Each row is a point on a landscape with many valleys, with its height.
From any point a ball rolls to the lowest of the 2 points nearest to it. It stops when none of these is lower. Distance is the straight distance between rows; heights are no part of it.
bis: [-16 -23  21   4   4 -15  10   2  32  -2  -1 -32 -20 -25  10  -9   5  -6
   5 -23]  h=5.56
dumu: [-12 -24  20  17   7 -16   4   5 -13 -24   3 -40  -6   8   7  16  -3  13
 -12 -38]  h=4.65
Kare: [ 14  -8  -8  19  -7  27   7 -10   6  14  18  26   0   1   7 -21 -16 -21
  24   9]  h=2.94
bosis: [  2 -37  22  -1   5   4   8  -7 -11  -1  18 -33   5 -14   5  30   8  -2
  16 -25]  h=2.33
Sani: [  5  10 -29 -34 -10   2  -7  -8 -19  18 -25   6  33 -16 -12  23  -5   7
  13  35]  h=6.35
Nodok: [-23   6  -9  -4  23 -26  -1   2 -14 -16  15 -21  11   3 -16   9   1   7
 -22  -9]  h=4.98
gude: [-19 -34  32   9  20 -10   1   1   2 -35  -1 -28 -15   4  23  -8  -7  -1
 -21 -31]  h=4.29
govag: [  6 -24  23 -26  31  -4 -17  18   1   6   8 -21 -12 -23 -11   7  14  -2
  -2  -6]  h=4.61
kazor: [ -4  -1  17   5 -23   3   1  -4   8 -39  -4  10 -11   6  23  -9  -5  13
 -14  -1]  h=3.61
vol: [ -9  22  -2  24  -9 -16  10   9  -5  -7  -4 -29  10  23 -13  20   5  11
 -10 -22]  h=4.97
Zuri: [ 25 -15  -9 -13  38  11  -9   3  18  29  -9 -11  11 -41   1  -8   5 -15
  18  13]  h=2.21
gom: [-10  37  10 -15 -12 -21   9 -18   7 -40 -31   5  -3  13  26 -10  22  15
 -54   2]  h=4.40
Dut: [-30 -13   0 -43  -6   1 -10  -4   5  -5  16  20  -9  14  -4   1  24   6
 -17  18]  h=4.53
bedol: [  5  -7  11   5 -24  28   3  -6   4  -7  15  33  -7  22  13 -17  -9 -11
   5   7]  h=3.31
Bofe: [ 33  -7   2  12 -12  29 -11  15 -25  13   6  -5  20  -5 -10  17  -1 -23
  23   8]  h=4.82
Tefog: [ 16   5   0   7 -31  22  -9  20 -17 -22  13  16  -1  12  -3  -3  -4   2
 -12   5]  h=5.45
gad: [-24  -2 -30 -35  -7   2  -5 -13  -6   3  18  27   5  -1 -10  -1   8   5
  -6  29]  h=4.85
Veb: [-15 -26  32 -19  -3  -2  15 -13  -5  -5  17 -28  -4   9   3  29  13   8
   0 -28]  h=1.20
gegif: [  3   9 -10  36 -24   6  -7  18 -18 -31   1   0   2  13   0  -7 -18   1
 -11  -8]  h=5.66
Kep: [ 17  12 -20  52 -26  17   1  12 -17  27 -18  10 -14  11  -4 -19 -31 -24
  28  -9]  h=5.96
pilo: [-26  21  27 -19  -9 -43   4 -18  18 -21 -20  -3 -18  -3  11  -3  18  16
 -25  -7]  h=2.57
feneb: [-10 -12  20  11 -17   9   3  -4  -5 -29  15  -1   2  19  11   5  -8  -3
   0  -9]  h=3.12
Rases: [  7 -39  46 -13  23  -7 -10   8  -2  -9   8 -29 -21 -24   5   5  15  -5
 -11 -30]  h=4.24
lemu: [  2   8  -1  -9  -7   9  10  16  30  -6   2  -6 -16  -7   1 -19   8  14
 -17  -8]  h=4.28
Metom: [-27  -5  14   8  -2 -35   9   0  15  -6 -12 -37 -14 -11   0   9   9  11
   0 -25]  h=5.35
senis: [ 28  -7   5  26  24  21   0  -7  19  30   7   3  10   3   5 -10   5 -31
  28  -1]  h=3.09
zekag: [  5 -16  23 -21  23   1  -5  17 -15   1  12 -29  -4   3 -16  23  16  12
 -11 -19]  h=4.95
ses: [ -6 -22  13  -4  27   4  -7   3 -22  -1  20 -12  10   6  -7  19 -10  -5
  13  -2]  h=3.25
pali: [-14  34 -40   0  -2 -14   5 -16 -27  13  -3  17  25  12 -21   1 -22  -8
   6  25]  h=2.62
tupog: [-15   6 -20  -2  10  -9   0   0 -20  -4  10 -12  25   0 -18  14  -9   0
   1   9]  h=5.22
lek: [ -2  -5  18  42  -6  11   0  11   4 -20 -15   5 -10  41  23 -17 -24 -10
  -2 -13]  h=1.73
Tunar: [-18 -10   7 -20  24  -6 -14   1  -2  -5  16   9  -6   3  -9   3  -4   2
   2  12]  h=3.83
Keb: [ 14  -8  -8   5  33  11   1  -5  30  33   1   5  -5 -19   7 -19  -7 -13
  26   8]  h=2.68
tef: [ -3 -12   4 -38   5  11  -3  14  26   8  14  -1 -18 -13  -7 -12  22   2
 -13   5]  h=3.97
sedez: [  7   6 -36 -25 -21  27  -2   3 -18  26   5  33   8   1 -17  -2  -1   1
   5  29]  h=1.53
Daf: [ 16 -18   4  22  13  11   2   3 -17  23 -11 -30  25   1   0  27 -17 -21
  37  -7]  h=3.92
ratur: [-13   2 -12   3  -6 -19  -2  -4  15 -10  -3   5 -18 -31   4 -19 -10  22
   1   3]  h=5.86
Sedom: [-28 -10  27 -35   3 -17  17 -11   2 -15   9 -28  -7  14  -4  13  25   7
 -31 -27]  h=2.30
seped: [ 19 -40  31   5  29   1  -8 -15  -3  10  14 -21   3 -27  13  16  18 -20
  22 -16]  h=3.20
bazo: [ 18 -23  -5 -21   8  32   3  -4  16  27  18  -4  17 -13   1   6  28 -23
  16  11]  h=4.43
pivi: [ 33   8 -17   0 -28  34   4  16   3  20   7   9   1 -11 -10  -5   9  -2
   7   6]  h=4.11
futur: [ 23 -24  -5  -3   6  22  -2   9 -19   6   9 -24  29 -20  -7  26   1 -10
  14   4]  h=4.49
Tasaf: [ 19 -12  -7  13 -11  11   3 -11  15  17  -4   3   4 -32  13   1  -6  -3
  38  11]  h=6.60
gogo: [-25  13   1 -11  -6  -8   1 -12 -19 -12  22  16  12  38 -12  11  -1  -6
 -11   7]  h=0.98
Zis: [  7  24  -9 -22 -27   6   0   4   2   7  -6  39 -20   5  -5  -5  13  33
 -13   9]  h=0.69
guve: [ -9 -10   9  12  -7  11  -1  -4 -21  -8  22   6  10  22  -5  11 -16 -12
  17   5]  h=2.54
suzis: [-24 -11  28 -39  -2 -10   3  -2  26  -9   2  -7 -25 -10   2 -17  15   2
 -17  -5]  h=3.60
big: [ 22 -32  47   9  23  -1 -19   5   8 -18   7  -9 -16 -17  19  -2  17 -10
  -2 -16]  h=3.85
Fad: [ 30  -3   6  -1 -13  34   4  11  24   5  14  14  -7   2   5 -14  18  -4
  -3  -1]  h=4.37
nok: [ 17  -6 -23  23  18  13   5   7  30  21  -1  10 -16 -20  10 -33 -11   4
   8  -8]  h=2.86
nat: [-19 -18 -13 -52   4   1  -8   5  -9   9  13 -12   9 -14 -19  19  29   4
 -12  13]  h=3.62
Tuva: [ -6 -19  -1  12  10 -10   0   4  30   1  -1 -11 -20 -36  13 -23  -6  -1
  11  -7]  h=5.70
Ketu: [ 22 -15  25  17  26   7 -18   9  14   1   7   5 -11  -8  10  -4   7  -9
  10  -3]  h=3.36
Bipur: [ 22 -12 -33 -34  -3  33  -6   5   0  35  -4  25  12 -20  -3   0   9  -4
  11  34]  h=0.80
purob: [ 21 -19  19   5  38  15   1  -8   8  35   3 -15  17   2   2  17   6 -27
  35  -2]  h=3.57
gero: [  2  28 -30 -17   0  -9  -2   0  -9  18 -12   8   9 -14 -19   7  -3  20
   5  22]  h=6.17
Vobib: [ -2 -30  21  -6  25  -6  -6 -12  10  14   6 -13  -2 -28   8   6   0 -14
  30   4]  h=3.76
gumeb: [ -5  45   3  16 -31  -7  11  -6 -16 -27 -17  14   7  49   6  -8  -2  -6
 -38  -6]  h=1.78
korul: [ 27  -7 -16  46  17  20   0   7  18  16   5  16  -5   2  11 -36 -12 -22
   7 -10]  h=2.58
bezen: [ 27  11 -28  10 -14  22  11  13   4  19  -4  22 -12 -22  -4 -23  -8  22
   4  -1]  h=3.84
kog: [-16  32   0  10 -17 -23   6 -16 -14 -24   7  16  11  36  -1   6   6  -4
 -28  -1]  h=1.90
sato: [  2  17 -17  47 -36   6   0  14 -25  -6  -8   3  -8  20  -8 -13 -28 -16
   7 -10]  h=5.82
Fifu: [ -6 -22 -10  49  -9  -2   4   9   3  -2  -1 -21   5   3  12   4 -13  -9
  26 -14]  h=6.34
pelo: [ -5   8  -2  13  13  -3  -7  13  10 -21  -4  17 -19  10   8 -27 -22  16
 -17  -3]  h=3.21
nenof: [ 10  20 -16  12 -13  11  11   6   1   5 -12  40 -23   3   1 -29 -19  27
 -11 -10]  h=3.53
povez: [  6   4 -25  43  -7   3  -1   8  -3  22 -18   4  -4  -1   4 -10 -32  -1
  34   1]  h=6.07
sapo: [-28  21 -10  -2  20 -37   6   2   9 -22   4 -20   0   4  -8 -10   8   4
 -39 -16]  h=4.74
defo: [ 16   1   4  14  10  13 -15  17   3  -5   7  21 -14   3   2 -17 -13   5
   3   5]  h=2.78
bofir: [-12   6 -13  -3  -4   4  -9  -3 -21  -2  19  26   7  20 -13  -2 -19  -5
   8  21]  h=1.88
lunik: [ 20 -32   9 -28  27  24   2 -13   6  38   1 -14  29 -10   4  22  19 -28
  28   9]  h=4.06
fidaf: [-21  29  19  -6  -3 -41   0 -15   8  -8 -10   6  -8  13  -2  15  12  17
  -8   1]  h=3.23
losa: [ -6  31   0  -4 -18 -21  11  -1  -2 -17   5 -16  11  14 -12  21  27  11
 -32 -14]  h=5.05
kure: [ -5  37  10 -12 -14 -35   8 -15   4 -26  -6   4   5  11   8  13  38   8
 -49  -6]  h=4.75
Delot: [-24  -8  10 -50  -5  -8   3   0  -1  -2  15 -15  -2   4 -14  22  40  10
 -25  -5]  h=3.01
leze: [ 32 -13   5  29  17  15 -12  -6 -11  27 -15   1  24  -8   8  11 -17 -32
  43  12]  h=4.34
nor: [-25  -5  35 -36 -12 -13   6 -15  13 -36 -16  -4 -18   3  21 -10  16   8
 -32  -2]  h=3.16
fofep: [-16  14 -11 -24   6 -12   6   9  15 -13   9 -10  -8  -3 -12 -15  14  12
 -32  -4]  h=4.51
Gunug: [-17   0   1 -27   6   0  -5  -3  13  -8  11  28 -17  11   1 -18  -1  10
 -10  14]  h=4.21
Gop: [ -5  38 -18  30 -17  -7  11  13   2   9 -13 -11   1  30 -16  -2 -10   3
   0 -12]  h=4.70
biv: [ -8  25   5   2 -30 -19   0 -14  -1 -46 -15  13  -5   2  20  -5   7  23
 -36   2]  h=4.04
Det: [  2   3 -14   1   7   3   6  -2 -18  21 -28 -23  37   1 -11  27 -28 -13
  28   8]  h=3.45
Tuno: [ -4  33 -38 -14 -28   4   2 -12 -35  20   0  35  12  13 -26   2  -5  -6
   0  27]  h=2.13
sadu: [ 37 -14  -2   1  -5  37  -2  -5  15  22  21  19   6  -8   1 -11  28 -25
  13  10]  h=4.63
domid: [-12  29 -34   4  -4 -13  14 -15 -19  24 -27  -9  36   8 -16  16 -26 -12
  18  17]  h=3.03
Toze: [-19   1  16   3  11 -35   9  -6 -13  -5  -3 -40  -2   3 -10  32  10  16
  -8 -34]  h=5.04
zos: [-10  21  12  26 -19   6   3   4 -13 -26 -11  13  -2  51   6 -11 -23  -7
 -16  -6]  h=0.97
zom: [ 19   2  -5  -1 -19  17 -18  16 -30   0   8  15   8  -1 -17  15  -3   1
  12  22]  h=5.15
sovi: [ -5  21 -37   3  -6 -16   6  -5   0   1  -3   6  -1 -25 -10 -10  -9  22
  -2   8]  h=6.01
vezi: [ -9   6  -6  -8   9  -9  -2  -3 -48   5   4 -16  31  17 -26  38  -5  -2
   5   4]  h=5.52
Buget: [-17  -7   3 -20  14 -17  -2 -17   4  14  -7 -10   5 -24  -1  12  -9   3
  31  17]  h=4.25
subi: [ 10 -26  -6 -34  21  16  -9  11 -10  14   7 -18  19 -21 -12  21  15  -6
   5  12]  h=4.12
rit: [-11  -2   8  15  11 -10  -5  13  19 -35 -31  -2 -25   4  31 -34 -18  15
 -28  -9]  h=3.58
koze: [-11   0 -18  32  -8 -11   4  -4  -4   5  -8 -14  10  -1  -2   9 -23   0
  29   3]  h=6.20
Vem: [ 11  -3   0  46  -8  14   0   8  10   1  -6  21 -16  21  17 -28 -26  -7
  10  -9]  h=2.22
sube: [  2  50  -5   1 -16 -32   4 -12   2 -10 -15  31 -11   9   4  -4  14  26
 -33   4]  h=2.52
Puf: [ -5  17 -16  22 -18  -1  17  10  22  -2  -9  -7  -9   9   0 -13  -7  14
  -6 -13]  h=4.50
mup: [ -8  35  -6 -28 -12 -26   0  -9  10   4  -9  29 -20  -1  -8  -2  19  29
 -19  10]  h=1.82
Libev: [-12 -15  37  -3  18  -5 -13   9   9 -41 -17  -6 -22   6  27 -17  -8   5
 -26 -10]  h=3.94
Pog: [ 35 -14 -13  12  35  13 -16 -15  -4  28 -20  15  27 -22  12  -6 -24 -29
  34  24]  h=4.64
datar: [  6  40  -9  12 -22  -8   6   4  -2 -15 -20  30 -15  16   3 -16  -8  28
 -25  -5]  h=3.13
kedo: [  7 -22   3  24  -2  11   6  -2  12   5  13 -15   7 -14  10   5  -3 -12
  24  -7]  h=6.46
fasa: [ 24 -12 -21 -28  14  18 -11   7   8  26  -4  12   0 -43  -3 -10   9   4
   9  23]  h=1.55
Gev: [-24  13   8 -19   1 -27   3 -21   2  11  -3  -1   4  -1 -10  23   4  11
  18  12]  h=3.93

For each start below, name the point where the ball stops.
gero | defo
kedo | Veb
leze | Bipur
zom | Veb
bazo | Bipur
losa | gogo
Dut | gogo
sadu | Zis

Call two points neighbours if one is among the 2 nearest of the other. Go from one point of each pair to the other, from neighbour to neighbour, staying as low as possible. Name the highest point that can't be avoided.
Bipur and gogo | nok
pilo and Veb | Buget
gogo and zos | kog
